Each row is a point on a landscape with many valleys, with its height.
From any point a ball rolls to the lowest of the 2 points nearest to it. It stops when none of these is lower. Distance is the straight distance between rows; heights are no part of it.
<2079>: [-18  15   2   2  11 -17 -11 -25 -18  12 -10 -15   4   1 -30   6 -14  36
  53   9  -7]  height 481
<2225>: [-18   7 -10  48 -10  13   4   7   7 -19   4  -5   9   9  34   7  13 -20
  -8 -41  -1]  height 475
<1040>: [ 10   4  11 -20  16   6  20  15   0   1  -1   8 -13   6  -7   4  -3   0
  30  14  10]  height 319
<1246>: [  8  16  18  13   1 -16  -3   9   8   9   6   6  13   4 -22   2 -24   4
 -21  26 -12]  height 77
<1288>: [ 20  -2 -41 -13  26   2 -43 -17   0  35 -29  -6 -10 -22 -21  -2   2 -21
 -14  -1 -21]  height 262
<1812>: [ -9 -10  -9  35 -10   5  -3 -15   6 -12  -2  12 -11   4  20 -27 -17 -13
   7 -28  -6]  height 331
<2324>: [  7 -22   9   7 -11  -5  -3  10 -16 -14  11  -1  -4   3  -5 -12 -16  39
   3  12  10]  height 607
<1964>: [ -3  11  -1  -3  -1  19 -20   1   5  -1 -41 -25 -12 -16  -2   7  32 -16
 -27 -41  -9]  height 223
<2204>: [ 27   4 -15 -24   8   2 -26  -1   0  16  -7 -36 -22  23 -14  -9  -2  -3
  29  34   2]  height 227
<1460>: [ -4  13   0 -12 -12 -10   1  10   3   1 -20   4  -7 -41  -1  13   7 -12
 -31 -28   4]  height 273
<1366>: [ -6 -30  12   7   2   5  28  -1 -10   8   0  16   9  -4  18   3   9   1
   8  15  -7]  height 730
<2244>: [ 14  33   3   9  -4 -28  -1  -4  -7  16   7 -11   4   2  -4   3  26 -12
 -15  -1  -4]  height 221
<140>: [ 13 -28   7  18 -23  13   5  -1 -11  -4  10  50  15 -14   4   3  20   6
 -25  -9   1]  height 473
<2331>: [ 17  -4   2 -31  24  18  32  31 -22   2  11 -24 -11   0   8 -22   0  16
 -15   0 -13]  height 527
<1974>: [-11  10  12  13  -3 -12  -2 -21  -2 -28  -5 -11  -8   1  -8 -11 -29  -7
  33  10 -12]  height 409
<314>: [  5 -22   5   2  25  17  15  16 -20 -15  13   3   4 -25  11 -10  19  31
 -39 -13  -1]  height 573
<380>: [ -7   1  -8  26  -6  -4   8   2  37  36 -13  -9   1   4  23   5  15  -6
 -23 -10  -7]  height 679
<34>: [ 19  28 -11 -48   7  -9  -4   7 -15  24 -11 -23  12  -5 -22   3   6  -5
  -2  29 -25]  height 185
<888>: [  7 -13   1  11  38  16  -8  10   8  17 -33   1   1  -4  -4 -21  -1 -24
 -19 -13 -22]  height 218
<271>: [ -9  -2   3   3  -7   2  17   9  38   7 -14   2   6  -4  15   1  -4  -4
  -6  18   4]  height 376
<1589>: [-12  -1 -13  43 -29  19  16  -2  23 -16  57  28  27 -17  22  32  -9 -10
 -22  -3   4]  height 454
<28>: [-13  -1   3  36 -23   9 -23  -3   7 -14  21  36   7  22  13  -4 -17  22
   5 -19  12]  height 410
<1345>: [  0  27   3  20  21   4 -16  -4  23  18   8  13  -4   8   6  13 -36 -10
  30   8 -19]  height 657
<219>: [-12  20   2   6  -1 -12 -21  -6  20  10  -3  16  -2  -5  -7  24 -22 -31
   9  -9  13]  height 290
<652>: [ 20   1 -10 -61  24  17   2  -7 -11  31  -6   7 -15   1 -30  -5   4  -6
   6  -1  -9]  height 282
<1237>: [ 10  19 -22   4  17 -11 -37  -3   4  14 -20 -32  -5  27  -2 -11   1  -2
  32  30  -4]  height 201
<936>: [-27   0  -3  18 -21  -6  -2   7  -7   2   2   6  34   3  19   9 -23  -8
   9  -5  -6]  height 350
<2216>: [  7   6  13 -46  32  17  24  12  -4   8  -1 -14 -14   7  -7  -4  -4  22
  32  16  -9]  height 283
<726>: [  9 -17   7 -51  -1  23  12   6   4  -2  -6   3 -12  20 -27 -32   2  18
 -25   0  -2]  height 499
<1967>: [ -5  44  10  21 -10 -13  -3   0   6 -17   5  10   3   9   4   8 -15  16
  27   9  -1]  height 254
<1772>: [  7 -27   0  12  -3  -2  18 -14 -15 -31  32  25  23  -7   5  -5  39  22
   2  22   3]  height 709
<694>: [  9  -4 -12 -33  38  11 -16  -5  28  23 -14 -27 -17   4 -19 -21 -16  -1
  -7  22 -18]  height 147
<1089>: [-22  -8   7  35   2  15  -4  -3  -5 -42  24   8  27   7  40  -8  -5  17
  -2  -2 -14]  height 611
<1865>: [-17 -25  15  30 -12  30   9  -7   2 -37  -7  -3  12 -24  24  11  -8 -18
 -20 -22 -15]  height 614
<1975>: [ 10  16   6 -27 -10   0  -4  19   2  -2 -26  -2 -16  -4  13  -2  21  -5
   3  -2  17]  height 238
<247>: [-13   1  -3 -11  13  11 -30 -17   5   4 -30 -36  -9 -12   6   2  11 -13
 -20 -18 -20]  height 210
<905>: [  7  -9  -2 -10  16  13  34  18  -5 -36  -2 -10 -17  -3   1 -14  14 -21
 -10 -17  24]  height 307
<865>: [ -5  11   4  28 -18 -13   9  -2   0  -5  27  40  11 -24 -10   6 -31  -4
 -13 -13   4]  height 354
<2270>: [ -4  -4   5  -7   8 -15 -10 -18 -22  18 -14   5   3  26 -18  -5   5  12
  31   8 -10]  height 547
<195>: [ 18  13  13 -18  25   4  -1  14   1  -4  -9  -5 -21   2  -7  11 -13 -28
  12   7  14]  height 340
<1261>: [-11  31   9  19  -8 -14  -9 -10  13  -4  21  24   5  -7 -12  21 -38 -12
   9  -8   3]  height 313
<487>: [  9 -12 -30 -43  24  25 -18 -10  22  23 -17 -33 -30 -10  -9  -8  -5 -15
   3  15  -6]  height 112
<1549>: [ 10 -16  -5  26 -28  -3  11 -12 -14 -12  36  38  23 -32   4   0   5  15
 -14   9  -6]  height 427
<697>: [-22  -9  -1  28 -19  -2   9 -19  29   7  11  23   8 -12  17  17  23   6
 -34 -28  -4]  height 322
<1639>: [  4  13 -16 -13   3  -3 -21  11  13  14 -28 -18 -13   1  10 -14   0  -5
   9   2   7]  height 216
<554>: [  5 -11   1  -1  -5  10  22  12   8 -17 -10  -6  -1  -8  27 -12  33  13
 -20   1   2]  height 148
<1791>: [  9 -13  14 -34 -14  -1  -1 -16 -12   6  -9  -3  -8  14 -41  -2  -4 -16
 -10  12  -1]  height 284
<668>: [ -1  -8 -13  17 -13   3 -29 -44  11  26 -19  -3 -11 -12   5  -5   4 -26
   1 -22 -26]  height 278
<266>: [  4  18  -3  19   1  -2  15  13  10 -13  -5 -10 -12 -16  18  -2 -14 -38
   5  -9   3]  height 489
<1380>: [ 11 -33   2 -16 -21   6  13  18  -4  -8  23  -5  -4  -2 -11  -5  -5  58
   0  27  31]  height 626
<379>: [ 10  15 -17 -13   5  -4 -16  12  -6  14 -31   0 -10 -36 -13  -4   4 -22
 -20 -30  -1]  height 265
<1304>: [-15   1   6  19   7 -20   5 -14  -2   3  21   4  -7 -15  13   8  -3  10
  -2 -18  -5]  height 585
<1785>: [ 11 -22  17 -26 -13   8  -8   2  -7   5  -4  -4  -9  35 -17  -2   3  20
   9  15  18]  height 395
<1831>: [ 13  -9   1   6 -14 -19   5   6 -18  -3  17  25 -10 -19 -14   2   2  20
  -1 -12  27]  height 522
<419>: [ -1 -18  -4  19   0  16  11  20  -8 -31   0  -9   7 -14  43   3  22   3
 -10  -8  11]  height 177
<304>: [ -5  15 -10  27   2  -7 -39  -7  10  29  -1  18   7  21   1 -10 -20   3
   1 -16 -11]  height 576
<175>: [-17  15 -16 -23   6 -25   1 -19  -7   6 -16 -10   6 -18 -21  -7  -1 -23
  23  12 -13]  height 426
<1147>: [  9  11   1 -42 -12   4  25  27  -4 -27  -5  -7 -11  -1  14  -5  16   4
   8   6  31]  height 261
<1139>: [ -4   9  10  33  13   5  20  19 -10 -11  16  37  27  11  13  12  -3  25
  30  11  -6]  height 669
<291>: [-14 -11  -1 -22 -18 -17  18 -13 -27 -22   5  -7  10  -2 -22  -5  10  11
 -11   2   7]  height 386
<190>: [ 16 -16   4 -40  -3  22  34  16 -11  -2  14  10   4  32 -29 -19  13  25
 -13  11   7]  height 466
<1363>: [-26  54  -3  20 -13  13 -16  -9  23 -15  19  34  13  23  24  -8 -17   6
   6 -25 -16]  height 336
<813>: [ -4   1  -4  31   2  12   5  20 -13 -21  -7   8   6 -15  24  12  15 -22
  -6 -45  13]  height 469
<477>: [ -6 -15  -2 -20  -4   7 -21 -31   8  14 -27 -25 -23 -14   8  -8  11  -1
   1  -5 -17]  height 231
<1683>: [ -4  -4  17  27 -12   7 -11  16 -19  -8  20  19  28   3   7  19 -25  18
  -9   5   0]  height 621
<1524>: [  9  13  -9 -38  -8 -10   9  -2 -26  17  -7 -18   5  14 -41  -4  -3   1
  18  24 -11]  height 215
<2337>: [ -7  -9  -2  26 -20   2  26   1  30   4   5   0   5  -7  33  -7  -3  -2
 -15  11 -11]  height 401
<2142>: [-14   5   0  13 -12 -19  -2  12 -17  11  -8   0  22  14  13  13  -6   7
  28   9   3]  height 337
<559>: [-15   5  -7 -23   7 -23  -4 -20 -10   1  -4 -26  -6  -5 -32  -1 -19   5
  39  19  -3]  height 445
<1187>: [ 13  -2  -3 -21  12  21  14  -1   7  14 -28 -15  -9  11 -13   7  32 -45
 -10  -4  -8]  height 257
<1985>: [  1  -8  13  13 -23 -10   9  -9   0 -15  17  19   2 -27  -1   6 -12  14
 -24   4  -2]  height 394
<1104>: [  0  -3   4  12 -15 -23  -7  -4  -2   1   2  32  -3  14 -19   1   7  17
   8 -12  23]  height 500
<827>: [ 15  -2  12  -7  -2  -9   3  -2 -34   6  11 -31 -22  11  -4   6  -5  -9
  29   7   7]  height 136
<1492>: [  2  -7   6  25  20   6  16   4  -4 -22   3  30  -6 -17  16  -1  15 -12
 -10 -35  13]  height 457
<1704>: [ -3  11  13   9 -32   5  -1  -2   4 -40   8   8   0 -11  28   8 -14   4
   8  11   7]  height 513
<1505>: [-15  19 -10  34 -13   6   9   3  28  -2  -7 -16   0  -3  38   4  -5 -32
   1 -17  -9]  height 482
<1330>: [ -8 -12   1   1  -1 -15   9  -5   2  17  -4 -13   0 -14  -2  -2  -1  -4
 -18  -7  -7]  height 575
<2024>: [ 34   2 -15 -32   9  22 -18   5  -8  15 -17 -30 -17  12  -8  -7  -4 -32
  16  29  -6]  height 245
<498>: [ -9  -5   7 -22   6  -8  -7 -12 -22  15 -11  -7 -10  23 -37   5  -1  31
  48  12  11]  height 521
<1184>: [  6 -25   6   2 -15   1   8   2 -13  11 -18  35   4   1  -8 -15  11   4
 -15  -7   4]  height 520
<50>: [ 11   6  14 -40   1  -4  11  -1   2   1   7  11 -26 -22 -21  -4  -3  21
 -17  -4  15]  height 557
<244>: [ 21 -10   7 -23  -7   4   7  18 -10 -11   9  25 -16 -15 -16  -6   0  29
 -14  -6  33]  height 541
<2308>: [  7  28 -12 -30  20 -11  -5  31 -11  13 -13 -20   1  21 -20  -6   6  -2
  10  12  15]  height 341
<765>: [-28 -21  11  -2   4 -16  14 -25  -2   3  -1 -16  17  -3   1   4  10   3
 -23   2 -17]  height 584
<5>: [  4  -5 -16  18 -20  16 -32 -11 -12  13 -36   0   5 -15 -14   6  -3 -45
 -13 -37 -14]  height 286
<421>: [  1 -20   0  26  20   3  17   6  -5 -21  33  15  13   7  24  -7  13  38
  26  15   7]  height 694
<2208>: [ -3  -8  -2  -8  10  -7   2  16 -22  32 -11 -14   8 -11  29   0   0   5
  11   0 -16]  height 742
<1804>: [ -2  13  -1  29 -24   0  -6 -24   3 -23   7   7  -5   8  14 -24 -29 -16
  27  -5 -14]  height 371
<1116>: [  7   2  22  24  10  11   7  11 -11 -23   3  38  16  17   5  -4 -11  -1
   9  10  -9]  height 648
<1658>: [ -4  14  19   1 -14 -16  -5   5  10  12   2   9   2   0 -15  31 -19  23
  19  21   9]  height 306
<1726>: [  6   1  19  12 -21   9 -22   9 -14  -3 -11  24  12 -11  12  13 -15   8
 -22 -12   1]  height 605
<602>: [-10 -31 -19  47   8  -8   3   5   7 -22  50  10  27  -8   3   3   4  24
 -18   3  28]  height 353
<2165>: [  1  31  18  26   6 -13   2   1   9  -4  15  19  15   5 -10  -8  -4   5
 -32   6 -19]  height 151
<1033>: [-29 -15  15   0  -2   6   8 -20   5 -26  -1  -3  21 -12  17   4  18   8
 -31 -10 -14]  height 595
<616>: [  5   9  18   2 -11   8 -44   1  -1  12 -18  14   2  -1   7  19 -13 -10
   2   2  -2]  height 594
<340>: [-20   6  -2  27 -20  -2 -39 -17   9   2  21  18  -6  20   3   7 -34   3
  19 -24  11]  height 448
<44>: [ -3  -8   1  36 -20   2  10   3  10  -9  37  18  15 -17  11  39   7 -18
 -29 -12  18]  height 468
<1195>: [-22 -15  13  15  -4  19  -1 -14   2 -17 -26 -10   9 -20  14  11  16  -7
 -30 -29 -28]  height 606
<2044>: [ -8   2  20  -2  26 -10   3  17   6   0 -11   2  17   0 -23   0 -35   6
 -17  17  -8]  height 149
<558>: [ -2 -12  11  -3   2  -5  -3  -5 -29  -2  -1 -35 -14  -5  21  12   1 -18
  13  -6   1]  height 162
<1118>: [  3 -26   3  13  -4   6  10  25 -23 -18  -4 -24  -8  -9  17 -15 -16  -9
  -9  -8   6]  height 355
<1175>: [-16 -16  -8   7   6   4 -23 -35   8  15 -23 -10 -16  -3  22  -3  -2 -18
  24 -16 -10]  height 260
<2301>: [-27   8   3  22 -18  12  -4 -14  46  12 -15  23  12   7  19  12  18  -4
 -20 -30  -4]  height 291
<1238>: [  6 -17  -3 -65  -5  38  30  -5   2  12 -13 -30  -8  -7  -4  -6   0 -14
 -19 -11 -19]  height 537
<812>: [  7  -9  -8 -15  45  15  -5   5  19  35 -26  -7  -9 -11 -11 -18 -12 -13
 -14   6 -24]  height 184
<2185>: [  9 -18  28   5  -8  -5   1  -5   2  -5   6  11  -7  24 -19   5   4   9
   0  21  10]  height 357
<1289>: [ 17   3 -32   3  13  11 -34  -2  -4  23 -35  -1   0 -28 -19   2   0 -45
 -13 -20 -18]  height 271
<2019>: [-15  11   1   3   7  -7  16   7  10 -15   3 -11  -6 -30  25  18  -4 -19
  -2 -22  13]  height 495
<1765>: [-11  13  -2  -4  -4  -9 -25  -4   2  -6 -28 -29   4  -3  16 -17  -4   0
 -12  -4 -13]  height 187
<571>: [-20  55  -9  19   1  -8 -17 -15  13  -6  18   8  10  13  17  -3 -16 -10
  16 -20 -19]  height 369
<2344>: [ 10 -13  10 -16  -4   6 -14  -2  -1  -5 -10   6 -27 -15 -23 -11  -7   2
 -28 -17  13]  height 569
<1843>: [ 31  13 -27  -8  28   3 -52  -8   2  34 -21   8 -11   1  -6   3   6 -14
   5  10 -10]  height 249
<1949>: [ 17 -18  10 -14 -11  -4  15   3   6   4  18 -24 -24   4 -19  -6 -13  49
  13  23  20]  height 638
<1274>: [  8 -15   8  31   6  16   1  14 -11 -39  13  27  15   8  21 -15  -2  17
  -6   3  -4]  height 628
<534>: [ -2   7  -1 -13  41 -21  -2 -13  19  32  -1   9  -9   1 -32   8 -10  -2
  17   8  -4]  height 574
<387>: [  6  -9  12  -9  32   4  31   7 -24 -26  20   1 -11  -8  -3 -21  -2  20
   8   2  -5]  height 502
<165>: [ -5  -4  -7  19  11  17 -19   2   9  24 -31  16   2 -16   3  -1 -12 -19
 -17 -28 -25]  height 253
<906>: [ -7  40  -4   2   1 -27 -13   9  -5   9 -15  -5  23   5   3   1  15 -16
  -2   0  -7]  height 237
<2280>: [  2 -21   5  16 -26  13 -10 -10 -11   5 -26  -6  -8  -6  -2  10  12 -32
 -21 -18  -9]  height 302
<1446>: [  6   3   6  31  -2 -21  20  -1  22  27  26   1  -9  16   4   3  -4  32
  25  24   6]  height 659
<658>: [  3  -6   7  32   9 -18  22  14  -2 -15  45   3   9  -6 -25  26 -13  29
   9  22  27]  height 295
<2097>: [-13   6  -4  32  -9 -21  10  -5  19  12  23 -11   0  20  23   8  -3   5
  19   8   3]  height 668
<17>: [ -7  11  12  10   8 -16  -1  -2   7   7   8  22   8  10  -4  28   7 -22
  16  -4  13]  height 270
<546>: [ -2   1 -23 -16 -10  -5 -26 -10  29  22 -31   3   9  13 -18  -4  -2 -25
  10  35  -2]  height 275
<719>: [ -9 -10  -4  12   5  -9  19   4 -20 -22  16 -17  -5 -16  31   1  23   1
  -1 -23  19]  height 199
<1859>: [  4  12  -2  28  -3   6  15  14  13 -13 -12  12  15   4  24 -15  36  -2
 -25 -14 -10]  height 106
<2332>: [-14   6  -7 -33  -8 -14  31   3   6  10 -11  -3  -3 -36 -18   4   5 -12
 -14  -9   7]  height 292
<1689>: [  4  19  11  35  -2   9 -19  -6  17  27  24  19   3  22  12  23 -36 -15
  11  -1 -11]  height 650
<1861>: [ 15 -13   3 -49   2  23  10  16 -15   9   1 -11  -1  46 -31 -17  -4  29
  10   7  13]  height 432
<1151>: [ 22   4   4  -8  15   2  19  20 -34  -8   2  -4 -10   5  -4 -31   2   8
  -3   7 -12]  height 516
<496>: [ 15  20   1  -3   0 -13 -31 -23  21   4 -15 -23 -16  17  -3 -15   5  -4
  -9  12  -9]  height 152
<1575>: [-11 -13  -5  -3   4  -2  19  21  -9 -29 -13 -12  -6   2   4 -16  -5 -12
   9  -2  16]  height 332
<267>: [-24   8   2  28   5  -7  -4 -16  -5 -30  33   7   1  -2  25   1 -13  13
   9 -16  -4]  height 596
<345>: [  6  -6 -13 -39   7  16  44  27  -2 -30  16 -16 -10   5   0 -13  19   1
   0  -4  34]  height 285
<1800>: [-22  25  -8  23  -9  -4  -7  -7  22   2  11  29   6  16  27 -23  -7  33
   7 -22 -18]  height 272
<1206>: [ -1  11  -5  17  -8  -7 -40 -11  12  24   1 -15  -3  16   9   9 -30  -3
  26  17  -2]  height 205
<1884>: [ 15 -36   2 -14  -6  18  15  23 -16  -1  -1 -31 -16  10   8 -16  -9   1
 -12  11   5]  height 377
<2182>: [ -5  12   5  22 -25 -24  -1  19  -7 -22  19   8   1  -1   6  11 -16  -7
   9  -5  29]  height 487
<1709>: [-15  12  -9  13  -8  -9 -40 -38  21  28  18  -4   1   6 -13  16 -38  -7
  20   4 -21]  height 248
<973>: [-15 -37 -24  53  -2   7   9  -9  13 -11  42  18  23 -10  12   2  24  10
 -25 -20   8]  height 370
<516>: [ 13  29  -5 -51  32   4  12   8   2   7  -6 -24 -20   6  -6  -6   6  -7
  21   9  -6]  height 259
<114>: [-14  18  16  32 -11  12 -14   0  -3   6  38  18  19  16  19  25 -34  12
  10  -3 -13]  height 637
<544>: [ 13 -21   7 -28  17  21  -6   8 -17  13 -15 -23  -7  17  -8   4 -13 -33
  12  15   0]  height 264
<814>: [  8 -18 -16  26   6   9   5  -4   8 -29  43  28  27 -15  20  -5  34  31
  16  26   6]  height 702
<79>: [-10 -26   4 -27  -7   2   7   9 -32 -10   1 -35 -13 -12   6  14   2  -2
  -6 -16  18]  height 186
<1798>: [ -8   3  13  -2 -28   5  -7  -6  -1 -43 -18  14   2  -3  12   1  -2  -6
 -10  -9  10]  height 530
<1295>: [  1  18  13  15 -13 -16  10  -4  12 -20  15  16   6   7   7  -4  10  22
   8  17  -1]  height 203
<2161>: [ 12  16 -22 -28   9  -7 -39 -21  16   9 -22 -22 -14   3 -21  -7  14 -11
  -9   9   0]  height 127
<52>: [  5 -21  15  -8 -23   0   2 -10   9  -2 -15   9  -8  18 -21  -1   3 -18
 -19  18   9]  height 320
<2265>: [ 21  18   6 -11   5  -9 -13   9  -2  33 -17  10   4   6 -11   3  -1  -2
  12  29  -8]  height 202
<1385>: [ 13 -19  11   9  15  11  10   4  -5 -28   5  34 -16   1  -3  -6  19  -3
  -6 -18  27]  height 435
<1756>: [-10 -16   9  -5  -1  -7  20  18 -10  -3  19 -20   6 -15   4  18  -7  14
 -14  19  14]  height 234
<1725>: [ 14   4   4   3  -3 -20  15   1  16  21  10 -24 -17  10 -19  -7  -6  22
  17  28   9]  height 649
<1272>: [ 10  -1 -10 -71  17  20  16 -19  -8  27  15 -13 -23  -1 -22 -10  -8  12
  16 -12 -16]  height 303
<821>: [ -7 -11   4 -20 -14 -12  18   2  -3 -27  25   5   8  -7  -2  15  23  49
  11  20  29]  height 467
<2198>: [ -5  41   3   2   2 -19  -9  13  15 -13 -18 -12   9  14   9  -5  -9  12
  25  23  -3]  height 296
<1947>: [ -6 -17   2  35 -20   9  -5  -5  -8 -11  11  28   0   2  18   0  -8   2
   2 -30  -4]  height 368
<1396>: [-14   3 -32  16   0  15 -35 -14   2  24 -24  20  14 -17   5  -1 -25 -31
   8 -26 -39]  height 289
<1125>: [ 12 -24   2   2   9   3   4  10 -29 -27  27  -1   6 -15  -4 -14   2  38
 -18   6  13]  height 589
<1963>: [  1  18  13 -11   2  -8   6  11  -6 -16 -19  12  11  27 -27  -9  -7  13
  22  22  -2]  height 274
<58>: [-20 -27  -6 -26   4  -2  23   8  -5  17 -14 -25   6  -5  -8 -13  -2   4
 -18   6  -6]  height 563
<1760>: [ 11  34 -24 -10   9 -14 -27  10 -18   7 -22 -11   4 -11 -10  -8   3 -25
  -7  -3  -5]  height 251
<84>: [ -3 -14  -1 -36  22  11  25   2  -3 -11 -12 -22 -14  13 -15 -21  -5 -18
  13  10   2]  height 461
<795>: [  9 -17   6 -22  11  13  13  21 -12   0   2  10  -6 -18  -5  -1  17  21
 -32 -21  15]  height 559
<1552>: [ -2  38 -29   2  15 -30 -11 -16  -1  16  -5   2  10  -9 -10 -10  -3 -19
  27   3 -20]  height 413
<639>: [  2  18  -4  16   0  -6  -2  -9  12   9  -3  22   3   5  32 -22  17  27
  -1 -10 -20]  height 214
<2290>: [ -6  11   5 -26   4 -10  -6   3  -6  24 -17 -17  16   2  -5   2   7   0
  -2  24 -16]  height 163
<1320>: [ -3   0   8 -24 -11 -24  30  -5 -33  -9  17  -4   7 -13 -33   2  -8  28
   5  10  10]  height 352
<2275>: [-11  -6   5  43   7 -22  10  -2   3  -2  53   5  20  10  -4  16  -3  29
 -10   6  18]  height 324
<992>: [  0  15   3  30 -27  -8  -5   5   1 -41  38   9   4 -14  13  14 -18  14
  -2   5  20]  height 501
<1809>: [ -7   5  -9  42  11  -5  17  15 -10 -20  38  23  32   1   9   2   1  47
  30   9  -1]  height 684
<1319>: [  8 -33   6  -2   4  10  40 -12  -1 -16  16  22  -1  10   4  -7  26   7
   5  19   5]  height 719
<1130>: [ -3  -8  16 -15  13   1   8 -12   0 -23  -5 -17 -16  -1 -18 -18 -27 -13
  10  19  -9]  height 439
<1367>: [ 14 -18   8  11   3  -1  23  18 -15 -16  47  -1  13 -24  -3  28  -2  21
  -6  30  21]  height 267
<618>: [ -7 -32  12   4  -5   3   9   6 -12 -27  16 -32  -3 -15  14  21   2  -3
 -26   0  14]  height 211
<1714>: [ -6  13  -5  39 -20   2  12   9  23 -11  27  11  13  -6  33   4  -7   6
 -21  -9  -1]  height 421
<902>: [  3   8  -9  35 -10  -6   9  -1   9 -14  12  20  12   8  25 -27  26  29
 -26  -6  -6]  height 159
<154>: [  7  39  -3 -17   3 -15  -5  13  -5   4  -7 -31  -5   4  -4   5   1   7
  30  24   3]  height 323
<983>: [-14 -22   2 -35 -21  -6  23   0 -19 -25  12   6  18   2 -16   3  22  38
  -9  13  12]  height 429
<1091>: [ -3  -5 -21  42 -15   8  22   7  22 -21  51  22  20 -20  24   7  -4   9
  -5  11   9]  height 438
<2028>: [-28 -27 -11  35  -2   2   7 -17  21   1  25  20  15  -6  29   8  19  16
  -4 -20   7]  height 347
<358>: [ -6   0  -2 -32   1  -9  35  18 -18  -5   3  -1   6 -25 -23  -4 -10   1
  -8  -1   6]  height 318
<1501>: [ 11 -36   7 -46  -8  39  22  17  -7  -5  -3 -18 -21   4  10 -12  -5  11
  -3   0  11]  height 403
<16>: [ -2   8   0  11  20 -27 -20 -20   1  37  -1   4  -5  14 -16   4  -8  11
  27   7 -12]  height 564
<1739>: [-18  42 -17  24  20 -22 -10 -32  15   6  11   8   3  13  -9 -11 -12  -4
  28  -8 -18]  height 393
<1218>: [-17  17   6   9 -12 -15   5   6  23  17   4   8   9 -15  15  17 -15  14
   6   9   2]  height 344
<844>: [  7  21  19   9   1  -9  20  16  -8 -28   9   8   8  19 -21   2   8  19
  17  25   8]  height 255
<310>: [ 15  20   8  18   8 -22  16  -4  -3  -4  21  -3  -1  -5  -5 -12  16  -2
 -34  -6 -12]  height 197
<1100>: [ -5  11  -1  -1 -19  11 -19  -8  18   7 -42   7 -11 -19   9  16  24 -14
  -7 -36   4]  height 239
<1083>: [  1 -20   7 -24   6  10 -31  -8 -10  -3 -28  -7 -20   6 -18   2   6 -14
 -16 -26  17]  height 580
<1811>: [-20   9  -7  19  -8  -2 -18  -8  -4  13 -10  10  18  -8  15  -1 -27 -25
  11 -11 -21]  height 321
<2157>: [ 12  -4 -12 -49  16  11   7   2  -9  35 -17  -7  -5   3 -23   7  22 -28
 -14  -5  -9]  height 266
<1773>: [  4 -12   8 -34  19  12  48   4   2 -26  15  -5 -13   4 -18 -22  -7   7
   8  13   6]  height 483
<1024>: [ -8  21   6   4  16 -16 -17  -5  -3   4  -5   1  10  21 -18  19  -4 -19
  27  15   3]  height 247
<2076>: [ 27 -26   7  13   3  21   2   8 -13 -39  21  14  -5   0   2  -4  32   5
 -25  -1  24]  height 407
<703>: [  3 -15  -2 -44  12  22  14  12   3  23 -10 -32  -1   7  -7  -8  -6   5
 -20  10 -13]  height 549
<820>: [ -1 -22  -7   4  -8   1  12  15   2 -27  32  -6  13 -16  23  16  20  43
  10  27  28]  height 486
<976>: [ 18   2  -1 -55 -18   9  14 -11 -25  10   7 -17  -8  14 -56 -10 -10  -7
  -1  15  -7]  height 250
<1817>: [  5  -5 -33 -21   6   2 -23 -10  25  27 -39 -12  -3   8 -19  11  22 -38
  -5  30   0]  height 258
<2018>: [ 16   6   1 -36  13   7 -22  -9  13  22 -18 -16 -27  -6 -17  -4  13  -1
 -32  -6   3]  height 105
<1394>: [ -5  10 -11  -9  10 -11 -18   5   3  -5 -25   4   9  13 -19  -8 -10 -13
  29  11   3]  height 213
<446>: [  4  -1 -16   3   4   3 -14 -10  13  21 -32 -20   6   8   1   9  30 -41
  -3   3 -16]  height 246
<1219>: [ 16  16  -9  14  -1  -3 -53  -7  22  11 -18 -21  -9  25   4   1  -5 -18
   6  12  -5]  height 175
<728>: [ 11 -12  -3 -66 -13  36  19   4 -18   6  -8 -10   1  17 -14 -18  12   6
 -22  -6 -14]  height 523
<988>: [  3 -31  12 -29   0  15 -11   2  -4  27 -14 -10 -10  16  -8  25   0 -20
  -2   6  11]  height 281
<2089>: [ -2  14  23 -15  -3  -4 -11  -9   1 -28 -14   6  -4  10  -7   0   3 -15
   0   7   4]  height 544
<527>: [-11  -2  -8  14   0 -12  -8  16   2   1 -21   2   0  14  -2  -7 -21 -29
  24  -4  18]  height 252
<1560>: [ -2  13   2 -35   9 -10  20  -7  -6   3   0 -22 -15  -4   0   1  15  -7
   6  -1  -3]  height 240
<31>: [ -3 -30   7 -13  -2   8  17   6 -23  22 -16 -12   4  -2  23   3  22  -7
  -3   0 -16]  height 738
<1333>: [ -5  -6  -2  18   1 -16  12  17  -9  -7  -2   7   9  19  -7   3  -7  -2
  29  10  24]  height 294
<1432>: [  7  -4   6  -7  11  -2  -7   7 -14  17 -19  11  -1  10  -7 -21  13   9
 -13 -13 -10]  height 548
<1085>: [ 11 -34  -7  41   4  12   8  -1  -6 -26  35  11   9  -3  15  -2  32   3
 -25  -3  13]  height 387
<1512>: [  5   4  -5  26 -25  15 -10 -27   4   5 -11  12 -10 -13  30  -4   3 -19
  -5 -32 -28]  height 297
<1103>: [ -7  16  -7  19   2 -16 -13  -9  31  26   3 -22  -4  17  18   7   5 -12
  -1   1  -3]  height 674
<445>: [ 12  -6   7  29 -26  19  -3  -3  -2  -6  -9 -11  -8 -10  28   8   4 -25
 -17 -32 -12]  height 312
<670>: [  9  -5   5   3  -1  13 -38   5  -2  -2 -29  -4 -12  11  -3  -5  -8 -20
  -7 -11   8]  height 587
<1820>: [-16  19  -1   1  -3   7 -26 -12  31  12 -37  27  11  -1  16  12  20 -12
  -6 -20  -8]  height 263
<632>: [ 15  25  13 -12  -7  -3  -5  21  -3  24 -16   3  14   7 -30  24 -12  18
  25  33   1]  height 256
<666>: [  6  -2  -7 -63   0  11  38   0  -1  12  14 -18 -16   3 -10  -8   6   4
   7  -6   6]  height 268
<806>: [-14   4  10  19 -12 -22 -28 -24   8   0   2  16  -2  24 -14   4 -13  -3
  13  -9  11]  height 472
<1138>: [ -5  -4   7  26  -7  -9  15  18  -3 -16  23   8   6 -11  15  31   4 -17
  -2  -1  28]  height 477
<549>: [  1   7  -6   8   5 -16 -30   8  -9  22 -22  11   9   3 -14 -13 -11   6
  -1 -10  -6]  height 562
<395>: [ 17   1  -9 -34  21  13 -10   0  12  23  -4 -37 -39 -14  -5  -5  -1 -13
 -13  -5  -2]  height 84
<748>: [ -7  -7  -3 -15   9  -4  24 -12 -10  -6   3 -18 -22 -10  16   0  30  -9
  -3 -25  11]  height 220
<1854>: [ 10   8 -12  -3  11  -5 -26  -9  12  42 -17  -1   2   9   6  10  16 -14
   9  11 -14]  height 233

Where does a ball stop that starts at each point below?
<549> | <1394>
<2097> | <1812>
<16> | <1859>
<1505> | <247>
<1195> | <2290>
<31> | <2290>
<114> | <1812>

Call two points neighbours if one is among the 2 nearest of the other. Go from one point of each pair to the other, from neighbour to neighbour, staying as low as possible. Name the highest point that can't be avoided.
<1859> / <1765> | <445>
<1295> / <1394> | <1963>
<1854> / <1859> | <1272>
